A landscape with many valleys, sampled at points; each row gives a point and its height.
A ball rolls from a point to the lowest of its 2 nearest points, and stops where none of them is lower. Distance is the straight distance between rows; heights are no part of it.
<477>: [121  69 113 187 158 146 103 111 121 170 151 131 146 193 132 133 187 153
 124  95 164]  (h 170)
<66>: [ 99 127 185 119  93 123 137  85 124  92 107  93  80 127 167 137 107 112
 191 184 160]  (h 662)
<683>: [109 158  94 113 148 130 154 118 157 171 142 127 138 156 160 112 136 215
 167 133 144]  (h 858)
<483>: [116 155 145 123 151 128 120 158 124 127 154 151 134 134 158 134 145 179
 206 155 104]  (h 489)
<141>: [113 139 146 111  89 132 116  92  98  97 104 111 120 127 127 143 127  82
 148 178 106]  (h 180)
<569>: [145 116 127 136 180 102 129 126 167 163 154 111  97 141 138  93 150 130
 135 118 145]  (h 401)
<747>: [144 128  48 131 150 159  94 140 108 181 136 184 123 132 118  86 169 146
  92  82 151]  (h 553)
<772>: [110 121 149 104  81  98 148  87 167 100  76  65 130 116  96 135 102  89
 111 154 171]  (h 245)
<635>: [135  95  91 107 121 116 123 149 159 134 164 145 159 137 146 131 134 154
 116 135 138]  (h 781)
<912>: [127 161 169 137 152 131 113 115 133  99 146 115 100 125 161 124 141 113
 122 116 103]  (h 435)
<827>: [106 138 116 110 134 140 125  94 167 155 137 105 128 166 149 141 156 169
 165 168 139]  (h 868)
<333>: [139  57 122 169 183 130 117 131 123 184 169 153 115 157 148  95 180 156
 125  85 161]  (h 187)
<319>: [133 140  71 109 164 145 123 141 125 174 143 174 119 117 123  91 163 159
 134 124 129]  (h 542)
<437>: [100 145 137 106 119 104 175 146 112 183 118  99 133  99 166  97 131 158
 116 139 112]  (h 519)
<935>: [100 159 177 117  82 134 140 108  82  56 132  66 161 111 117 185 120 139
 167 153 141]  (h 246)
<1004>: [140 143  78 112 154 135 146 119 155 141 120 113 141  84  57 140 115 126
  98 107 128]  (h 143)
<337>: [142 124 130 151 111 110 126 100 142 117 111  86 170 102  60  97 100  89
  54 107 113]  (h 136)
<802>: [ 90 149 192  97  84 114 152 132 118  87 102  67  83 114 129 143 112 140
 175 167 174]  (h 637)
<945>: [142 137 138 127 185 181  85 116 110 173 133 140 143 159 181 146 150 135
 145 136 136]  (h 889)
<186>: [102 123 167 118 137 137 138  95 126 173  93 100 110  94 131 123 141 116
  97 142 130]  (h 289)
<120>: [112 128 193 128  47  93 175 118  92  54  81  75 168 124 134 160  65 118
 129 152 176]  (h 481)
<418>: [129 121 141 108 119 127  72 100 193  64 124  87 135 142 102 166 130 115
 146 160 158]  (h 260)
<509>: [119 161 125 118 111 119 113 125 100  85 166  93 122 112 119 154 145 116
 145 162 104]  (h 145)
<163>: [ 78 120 138  97 121  98 160 194 124 170 190 116 117  98 136  74 118 160
 139 156 129]  (h 816)
<988>: [105 135 129 102 115 104 142 144 145 154 132 137  58 124 139  99 163 105
 157 169 105]  (h 505)
<23>: [139 108 152 148 182 131  88 101 138 149 142 101 105 130 155 116 149 116
 102 109 130]  (h 415)
<294>: [120 126 166 135 121 163  95  61 126 110  51 136  78 106 132 140 139  83
 117 165 136]  (h 400)
<330>: [130 119 194 131 109 130 125  94 110  96 121 106 112 114 172 160  76  95
 158 161 151]  (h 620)
<510>: [157  73 105 161 111 136 122 157 116 158  97 155 132 123  94 143 145  80
  87  81 102]  (h 304)
<900>: [149 158  87 122 179 137 108 167 136 176 125 199  88 128 148  82 172 149
 180 148 113]  (h 532)
<549>: [114 100 177 169 134 169  60  68 104 125 156 150  87 155 151 149 174 113
 134 132 145]  (h 495)
<863>: [187 112  70 160 135 167 115 151 102 131 129 229 147 174  99 167 137 133
 104  71 137]  (h 134)
<556>: [102 103 149 108  84  90 133  89 165 119  92  77 105 109 136 108 143 100
 127 151 160]  (h 311)
<841>: [142 155 138 131 175 151  86 115  85 138 113 144 124 167 145 145 170 104
 111 139 110]  (h 903)
<193>: [122 154 119 101  95 144 143 135 157  54  82 119 142 143  97 155 108 157
 114 143 130]  (h 138)
<467>: [115 139 142 131 153 158  89 109 132 178 147 137 142 175 180 157 160 150
 189 170 125]  (h 878)
<953>: [149  91 159 167 127 141 104 132  90 147 119 157 106 125 112 147 179  75
 103 107  93]  (h 266)
<1002>: [139 101 171 121 118 141  86 113 109 117 154 134 133 143 196 159 123 122
 170 160 113]  (h 538)
<22>: [122 123 172 148 141 189  72  61 116 116  98 145  96 151 125 173 167  82
 122 142 138]  (h 459)
<116>: [ 97 150 122 116 126  96 170 180 112 135 161 120 146 105 160  89 121 215
 204 142 134]  (h 834)
<738>: [123 167 110 141 173 120 132 147 172 160 191 176  98 104 158  86 131 204
 216 103 133]  (h 506)
<288>: [109 136 163 136  88 137 125  47 102 104  78  89 119  71 108 127  96  70
 127 156 162]  (h 160)
<342>: [117 147 129 140 166 133 119 138 150 180 133 163  75 146 141  95 170 132
 174 164  95]  (h 522)
<304>: [192 131  70 161 156 138  96 122 132 107 143 174 143 160  95 114 129  98
 105  92 103]  (h 65)
<154>: [ 99 175 167  98 128 125 140 126  80  98 138  89 146 120 133 159 135 143
 176 164 122]  (h 181)
<514>: [ 92  94 148 127  39 110 136 106 139 115  68  79  94  81 125  80 127  80
 107 150 124]  (h 362)
<150>: [146 132 125 132  94  91 149 101 168  92  91  71 171 118  79 111  97  74
  99 133 141]  (h 174)
<355>: [157  85  92 144 139 153 135 138 115 180 139 204 135 158 126 158 157 140
  96  88 150]  (h 213)
<184>: [143 163  89  99 128 142 139 122 165  70  82 129 208 140  92 151  95 163
 119 139 119]  (h 40)
<698>: [138 122 111 113 156 136 167 162  86 226 154 180 112  97 135 122 120 138
 115 108 116]  (h 351)
<543>: [106 105 124  93 106 101 135 192 135 120 147 129 141 129 159 128 129 155
 150 164 136]  (h 796)
<404>: [138  67 106 141 143 148 157 161  84 224 151 190 115 133 125 135 164 134
  99  97 139]  (h 283)
<441>: [100 110 116 114 112  89 151 165 128 147 208 118 115 133 165 119 123 151
 151 161 132]  (h 808)
<693>: [158 107  72 169 151 140 109 134 125 156 141 170 161 142  43 124 130 130
  69  60 140]  (h 580)
<35>: [130  97 169 159 134 176  55  97  91 117 154 142 131 154 170 159 125  97
 125 138 126]  (h 517)
<759>: [127 153 114 133 124 120  91 123 110  65 168  94 154 139 103 151  98 110
 125 145 108]  (h 126)
<840>: [198 101  91 149 181 144  91 150 122 135 132 173 115 153 115 108 113  78
 104  83 142]  (h 49)
<846>: [217 124  65 162 165 155  88 117 133 117 133 207 152 187 110 132 100 130
 119  64 114]  (h 82)
<670>: [153 122  50  95 112 110 157 174 149 148 159 150 124 105 129 120 108 150
 107 108 139]  (h 763)
<425>: [125 163 101 104 154 115 159 157 135 168 142 162 150 112 172 101 111 237
 204 122 155]  (h 844)
<153>: [112 184 133 106 133 128 151 164 118  89 139 138 121 128 155 116 143 175
 163 136  97]  (h 474)
<177>: [154 141  81 123 113  75 169 169 155  94 175 127 120 111 138 111  89 142
 140  93 130]  (h 744)
<158>: [120 171 140 137  95 114 152 137 143  31 117  76 144 175 148 138  79 167
 140  92 144]  (h 681)
<726>: [118 155 173 123  77  99 175 153 127  36  91  75 159 154 142 166  63 151
 137 111 169]  (h 621)
<762>: [145 162  97 122  95 113 157 140 161  41 139 123 125 168 154 151  88 167
 135 117 116]  (h 705)
<530>: [137 111  64 143 137 132  95 153 116 177 129 173 162  98  89  98 135 123
  66  76 135]  (h 567)
<162>: [108  93 134 144  97 147 119 143 148 138  89 134 122 115 102  91 111  66
  37 105  94]  (h 441)
<277>: [ 86 166 121  97 132  95 179 189  89 167 171 131 115  90 136  85 121 183
 163 115 131]  (h 826)
<739>: [119  84 201 119 128 135  94 127 112 130 161 124 109 113 160 159 113  88
 138 171 136]  (h 570)
<139>: [152  62 133 187 163 137  93 135  97 153 133 133 138 183  99 150 151 121
  83  76 166]  (h 135)
<609>: [112 154 122 150 176 127 107 155 150 149 183 174 135 120 139 117 154 202
 203 128 112]  (h 498)
<202>: [118 148 173 142 122 139 145  53 115 130 113  98 102  98 118 131 110  96
  93 134 127]  (h 229)
<969>: [130  85 116 137 126 113 147 155 157 186 139 113  92 114 135 105 141 107
 107 118 121]  (h 379)
<282>: [176  92 133 148 190 144  80 134 128 146 121 152 150 151 108 145 141  97
  81  79 148]  (h 86)
<708>: [ 64 161 178  96 109 123 184 124 121 150 105  69  90 118 142 131 119 146
 172 167 159]  (h 592)
<90>: [129 132 109 126 119 122 142 109 131 118 130 135 178 156 149 120 101 122
  73 118 105]  (h 503)
<209>: [111 155 149 130 136 144 125 146 120  83 141 151 117 109 157 125 142 165
 134 107  62]  (h 456)
<146>: [168 155  76 104 155 136 126 130 154 106 101 158 164 118 119 138 119 162
 135 119 115]  (h 106)
<897>: [ 96 105 167 118 129 150 128  88 153 144  54 110  74 101 126 125 146  85
 103 149 149]  (h 346)
<608>: [111 141 118  98 107 127 121 120 169  86 129  89 130 140 107 170 125 149
 154 156 156]  (h 221)
<367>: [131 102 107 130 128 140 148 136 143 155  98 149 154 134 122 110  93  97
  40 103  97]  (h 471)
<817>: [200 136 104 164 157 131 109 128 114 113 129 140 179 135  79 144 100  93
 126 100  85]  (h 85)
<741>: [110 141  99 108 120 108 158 137 111 145 109 106 157 105 144 101 124 119
  97 128  99]  (h 527)
<70>: [141 151 105 113  90  90 198 144 141  70 135 123 129 139 131 124  96 134
 129 109 105]  (h 727)
<392>: [125 109 166 134 112 122 106 125  96 114 111 135 145 112 115 149 158  71
 127 150  94]  (h 224)
<287>: [102 156 122 103 123 105 161 172 131 128 135 128  84 116 147  82 157 152
 158 142  90]  (h 490)
<906>: [110 154 189 120  74 123 155  84  93  43  94  91 175 117  84 161  71 122
 147 149 146]  (h 340)
<1016>: [146  76 109 143 121 112 150 169 134 170 121 153 135  91 119 129 143 129
 107 104 107]  (h 345)
<222>: [168 144  71 115 151 153 136 109 154 127 133 144 152 145  79 160 115 140
  99 108 135]  (h 158)
<107>: [169 153 130 138 138 118 108 116 117  85 148 113 190 142  88 135  91  87
 115 127  99]  (h 107)
<950>: [151 118 111 149 127 115 137 128 139 136 144 115 145 106  44 135 107  83
  80 101 118]  (h 105)
<743>: [ 74 139 165 105 112 101 174 159 118 164 107  78  86  94 132 100 121 124
 148 166 125]  (h 556)
<134>: [101 109 151 139  79 121 124 112 157 121  59 104  93  81 115  95 129  77
  59 113  94]  (h 408)

Two balls start at each pair of points below. Name the first point that both come to, or write -.
<1002> and <635> | -
<467> and <912> | <509>
<988> and <543> | <509>
<70> and <141> | <509>
<738> and <441> | <509>

Where does a ball stop that starts at each point below?
<741> | <950>
<945> | <840>
<66> | <288>
<747> | <840>
<953> | <840>
<404> | <840>

For each start below, name every point that the ball comes to, in order.
<670> | <177>, <70>, <762>, <158>, <726>, <120>, <906>, <935>, <154>, <509>, <759>, <107>, <817>, <304>, <840>
<530> | <747>, <319>, <900>, <342>, <988>, <287>, <153>, <209>, <912>, <23>, <569>, <969>, <1016>, <510>, <953>, <392>, <141>, <509>, <759>, <107>, <817>, <304>, <840>
<698> | <404>, <355>, <863>, <846>, <304>, <840>
